A landscape with many valleys, sampled at points; each row gives a point and its height.
From any point a ball rolls to the lowest of the 2 points nearest to it. It stops when none of these is lower. Distance is the straight distance between rows; heights are no part of it.
z_517 h=4.52: [148 162 113 107 120  85 138  97 114 127 113 159 103  96 126 147 126 116
  75 149 138 124 133 194]
z_786 h=7.54: [124 148 123 130 116 134 174 148  98  76 114 116 123  80 159 101 135  87
 124 173 156 144 112 123]
z_908 h=4.68: [131 125 185 120 130 135 118 146 104 121 168 132 100 138 117 119 161 164
 175 130 118 131 176 209]
z_244 h=8.79: [118 149  84  65 149  75 153 120 114 139  97 137 112  98 121 126 135 165
 111 172  71 126 122 110]
z_15 h=4.18: [114 139 189 166 135 190 134 133 107  82 138 129 177 178 151 118 103 112
 110  88 197 127 113  85]
z_593 h=5.34: [121 130 103  80 133 102 152  82 136 132 114 164  80  64 127 138 117 132
  69 133  74  99 121 165]
z_404 h=5.11: [150 128 212 118 131 145  82 156 120 126 135 151 104 193 137 124 138 127
 158 132 130 127 159 193]
z_396 h=8.17: [138 127  80 143 151  91 122 147 163 177  96 136 115  88 139 131  97 177
 169 107 124 114 114 105]
z_382 h=1.85: [116 130  62  97 128 119 145  81 133 122 103 133 116 118 114 154 112 117
  46 109 144 120  96 100]
z_357 h=1.24: [147 143 127 163 104 169 116 122 120  61 114  98 159 139 126 128 132 115
 105 102 164 154 122 150]
z_191 h=3.15: [165 152 161 134 110 198 173 121  99  54 128 146 158 179 109 102 125  61
  50 131 154 155 132 147]
z_164 h=8.48: [141  63  82  60 160 116 108 101 185 163 113 152 152 147 100 165  94 167
  96 120  70 128 118  75]
z_238 h=5.81: [116 148 107  96 128  65 146  75 138 185 136 150 102  93 133 157 131 141
  70 133  71  82 132 133]
z_186 h=8.07: [149 164 119 129 133  72 120 156 118 156 123 156  84 114 120 122 127 179
 168 149 147 135 146 154]
z_643 h=6.06: [140 148  95  93 122  56 118 107 124 202 138 171 105 127 112 170 135 155
 104 147 103 110 176 110]
z_548 h=0.94: [117 101  93 137 124 187 134  48 132  82 147  90 112 132  97 120 115 124
  59  95 167 134 129 118]
z_152 h=5.75: [168 124 219 149 135 184 123 172 126  82 120 140 136 178 133  69 102  87
 140 127  99 152 174 196]
z_450 h=5.90: [138 155 188 135 147 144 157  99  88 125 169  83 131 150 120 112 114  98
  84 151  86  92 182 153]
z_309 h=2.36: [139 133 153 162 124 112  85 155 133 201 145 131 125 195 139 142 142  89
 182 158 164 118 111  87]
z_471 h=3.94: [137 136 157 114 122 124 140 121  94 156 171 115  82 105 118 147 164 166
 129 120 110 124 195 197]
z_808 h=4.59: [143 146 157 120 120 118 113 140 106 198 168 121  86 163 133 175 162 131
 145 135 134 118 181 157]
z_858 h=3.70: [147 184 132 131 116 115 160  92  99 111 127 147 129 144 121 133 130  68
  52 151 150 117 118 175]
z_219 h=4.70: [115  94 121 167 147 116 114 134 174 192 165  99 115 112 128 117 114 132
 193 108 155 112 146 130]
z_721 h=7.12: [142 131 140 166 140 162 153 116 119  79 111  77 127  56 138  81  91 150
 143 146 110 154 143 134]
z_84 h=4.91: [144 159 204 114 131 169 127 162  95 134 130 106 108 206 146 133 138  52
 101 144 107 114 143 143]
z_675 h=4.33: [ 90 141 165 169 133 172 146 113 111  86 143 135 190 105 166 119 108 142
 132  93 197 141 103  65]
z_690 h=4.86: [120 102 106 159 120  93 102 160 186 226 169 147 106 111 109 126 128 144
 204 112 136 124 134 106]
z_315 h=5.99: [133 146 112 110 118 130 176  64 118 117 104 116 121  56 125 122 112 125
  56 140  67 126 131 177]
z_107 h=4.38: [126 114 169 165 164 138  90 117 140 152 161  88 118 163 137 118 102 132
 166 113 165 100 161 149]
z_116 h=1.65: [126 110  83 103 105  72  99 160 147 175 145 165 112 132  93 146 149 177
 183 140  88 136 152  81]
z_701 h=1.38: [139 119  69  95 139  84 104 114 149 134  99 159 118 119 123 151 106 141
  97 133 137 127 112 101]
z_352 h=3.46: [113  94  76  90 130 114 146 118 160 175 139  84 139 118 129 160 144 111
 113 116  89 120 138  87]
z_898 h=3.90: [128 121 101 117 121 101  98  90 124 149 138 121 138 179 126 162 136 101
  86 136 171 118 140 122]
z_166 h=4.63: [117 144 166 117 113 137 121 163  96 120 151  90 121 170 140 140 168  75
 141 163 115 119 132 142]
z_640 h=8.36: [106  48  86 105 154 142 140 106 191 141 120 115 154 106 126 126  91 135
 115  96 148 137  96  60]
z_469 h=2.63: [103 118  81  83 134 154 175 124 135 117  77 148 145  91 145 145 102 159
  79 110 146 154  74  45]
z_136 h=4.57: [ 94 127 124 174 159 114 152 134 145 157 136 112 173  97 158 116 134 131
 173 107 161 120  99  58]
z_938 h=4.13: [139 110 132 143 123 126  66 106 147 135 155 114 137 176 132 154 122 131
 133  99 178 117 143 155]
z_209 h=6.63: [135 108 109 124 127 169 150  78 123  78  96  92 120  47 121  97  91 134
  80 133  94 156 141 167]
z_248 h=5.25: [162 155 206 166 123 178 145 192 111 121 144 130 101 153 125  89 129 108
 179 136  93 145 157 199]
z_696 h=4.35: [121  98 112  81 136  94  91  96 136 124 137 145 109 115 122 145 138 166
 121 121 121 126 159 168]
z_228 h=4.14: [148 117 162 116 126 146 120  74 113  85 157 122 122 113 116 116 130 119
  97 136 101 128 189 217]
z_486 h=1.73: [125 123 159  96 122 108 157  81 103 113 150 154 114  88 113 122 162 144
 100 141  82 128 180 222]
z_896 h=1.90: [121 131 126 147  95  73  71 158 122 171 147 182 106 156  98 123 148 159
 214 163 130 128 133  99]
z_281 h=4.46: [ 92 116 119 136 133 131 134 113 141  94 106 122 176  96 149 121 124 151
 138 100 155 137  90  80]
z_812 h=5.31: [154 164 197 134 122 166 161 135  81  98 142  98 147 165 136 114 127  57
  69 148  91 119 161 147]
z_532 h=1.98: [131 134 104 141  95  86  83 148 135 115  95 159 157 140 135 139 147 130
 155 137 157 140  98  91]
z_815 h=2.73: [116 154  97 117 115 130 181  57 111  85 120 142 125 111 111 124 136  98
  33 132 143 118  99 131]
z_769 h=2.51: [120 122 124 146 106 114  93 150 153  95 103 133 142  85 141 123 154 158
 175  97  96 134 108 160]
z_280 h=1.87: [149 149  86 120 100  72  83 166 143 131  91 166 136 115 122 143 141 172
 169 130 100 143 117  96]
z_710 h=7.11: [123 112  87 101 133 166 162  88 138  75  60 136 113  63 121  98  87 144
  86 136 130 149  91 137]
z_479 h=8.23: [118  88  90 101 165 127 129 138 165 136  88 126 103  76 138 129  87 174
 148 113  97 124  96 105]
z_305 h=8.67: [127 119  89  60 163 103 153 127 135 183 123 151  94  98 112 155 126 191
 110 132  23 108 129 108]
z_867 h=7.94: [134 175 120 119 150 102 156 149 100 145 140 107  94 113 130 114 129 146
 152 161 121 125 154 163]
z_436 h=2.10: [151 131 125 147 100 180 159 104 113  44 118 131 143 118 113 103 125  94
  76 131 152 172 119 168]
z_192 h=1.54: [ 94 142 109 127 133 119 158 163 109 130 141  74 147 128 124 113 156 159
 182 144 103 130 128  88]
z_890 h=2.38: [123 107  58  96 138 203 159  97 150 104  80 141 123 117 107 146 118 167
  59  77 135 147  65  73]
z_552 h=4.79: [139 133 161 163 120 133  92 156 119 195 170 127  96 157 127 149 155 167
 195  93 148 120 157 168]
z_330 h=4.96: [140 164 174 170 129 157 126 183 108 161 153 101  94 153 138 119 132 126
 191 126 126 119 144 172]
z_476 h=5.10: [155 173 220 165 147 155 111 181 113 110  98 158 151 193 143  88 132 116
 176 105 119 130 113 173]
z_796 h=7.33: [139 139 173 186 120 170 160 133 110  60 115 112 165  75 144  79 110 126
 134 119 150 151 117 120]
z_745 h=4.69: [100 148 161 200 149 134 136 164 108 160 160 110 147 133 133 104 145 127
 204 112 135 101 104  94]
z_307 h=1.37: [135  83  73 104 113  80 103 153 178 161 115 170 128 128 104 142 115 133
 167 147  94 130 128  35]
z_974 h=7.44: [118 163 154 169 129 133 168 167 106  70 107 126 167  93 154  91 138 118
 168 140 146 140  96 115]
z_485 h=2.02: [116 117  62 114 123 171 151  74 144  97 114 129 116 134 102 136 137 138
  66  80 184 146  92  87]
z_293 h=3.13: [109  99 110 141 130 137 141 123 142 151 157  69 148 125 153 142 132  92
 122 127 154 118 138  88]
z_445 h=3.69: [136 105  82 110  97  92  83 127 161 181 142 118 143 152 124 179 158 107
 121 125 126 128 144 104]
z_668 h=2.60: [144 136 171 176 126 158 102 154 126 134 120 120 121 165 166 133 113  73
 144 127 187 112 104 130]
z_647 h=1.81: [152 156 132 131 126 131 125 114 124  87 111  93 160 128 135 126 126 146
 112 123 133 145 151 183]
z_768 h=3.16: [128 102 127 134 124 150 107  66 123  94 149  97 112 110 113 136 104 109
  74 121 137 120 160 180]
z_620 h=8.42: [129  65  73  74 173 143 149 113 178 169  94 129 148 119 130 159  87 155
  85 117  97 127  80  56]
z_918 h=5.05: [134 138 160 110 126 117 112 137 112  66 120 146 172 187 123 109 149 115
 136 167 145 142 124 169]
z_756 h=4.97: [132 154 221 178 132 174 132 175 103  85 111 140 167 157 156  89 136  88
 156 115 134 118 103 117]
z_523 h=3.86: [ 99  96 100  94 140 102 126 116 140 146 154 101 104 113 121 141 146 152
 142 136  91 112 157 127]
z_131 h=2.04: [108 161 154 170 117  94 104 182  92 165 156 173 105 163  89 100 136 162
 220 149 138 128  98 145]
z_802 h=2.29: [139 139  98 111 117 132 108 127 149 100  91 100 154 100 134 145 139 174
 123  92  97 150 120 158]
z_789 h=5.44: [150 125 187 115 119 161 128 149 117  65 125 137 155 182 124 103 143  81
 123 150 120 154 152 211]
z_607 h=4.78: [111 106 129 105 114  94  81 117 135  72 123 140 137 145 119 114 148 146
 147 145 144 142 127 162]
z_342 h=4.32: [ 93 104 130 118 121 116 119 151 119 142 177 102  90 152 127 130 163 108
 173 162 124 115 145 141]
z_3 h=1.07: [139  94  62  94 125  97 120 130 158 141  87 183 135 132 104 160  92 123
  93 137 134 137 104  28]
z_266 h=2.88: [120 113 128 172 114 166 140 124 128 132 142  98 135 125 162 145 113  76
 115 107 203 128 117  86]
z_591 h=2.08: [110 105  83 133  95 105 100 141 157 137 120 150 169 150 130 156 135 101
 122 116 181 146  94  53]
z_165 h=4.88: [147 131 133 129 100 130  90 134 110 154 143 129  93 136 150 174 153  95
 111 128 145 121 151 191]
z_557 h=2.20: [128 119 114 142 113  96 117 149 152 191 132 124 160 154 136 141 142  99
 155 145 180 132 119  45]
z_692 h=8.13: [150 151 114 170 140  79  86 135 140 174 118 150 132 131 135 129 116 171
 173 114 160 121 129 126]
z_368 h=7.74: [117 156 110 107 128 117 182 137 100 113 133  94 102  79 138 112 141 101
 123 174  92 134 131 145]
z_679 h=4.82: [120 163 201 207 157 157 143 176  97 112 136 134 140 129 128  74 133 101
 194 123 128 100 101 129]
z_47 h=8.30: [ 89  57 103 135 150 144 138 129 189 133 102 136 139  68 147 117  98 141
 160  87 116 116  64  63]
z_181 h=3.85: [123 137 197 115 132 192 144 140  88  80 137 126 145 205 135 109 107  70
  75 127 168 131 140 104]
z_656 h=8.56: [116  87  88  55 146  95 112  87 149 153 114 160 126 125 108 169 126 167
  70 129  37 100 113 108]
z_836 h=1.82: [101 169 107 151 104 106 143 188 104 163 161 120 108 140 107 120 148 159
 202 147 113 131 110 124]

Call two points neighbours if one is among the 2 nearest of the other. Go from one point of each pair to the other, from neighbour to neighbour, staying as low as possible. Name the highest point that can't be avoided.
z_486 and z_352 => z_228
z_192 and z_3 => z_131
z_548 and z_3 => z_485

For each start below, name the point where the ball stops.
z_476 => z_357
z_164 => z_593
z_692 => z_593
z_591 => z_3
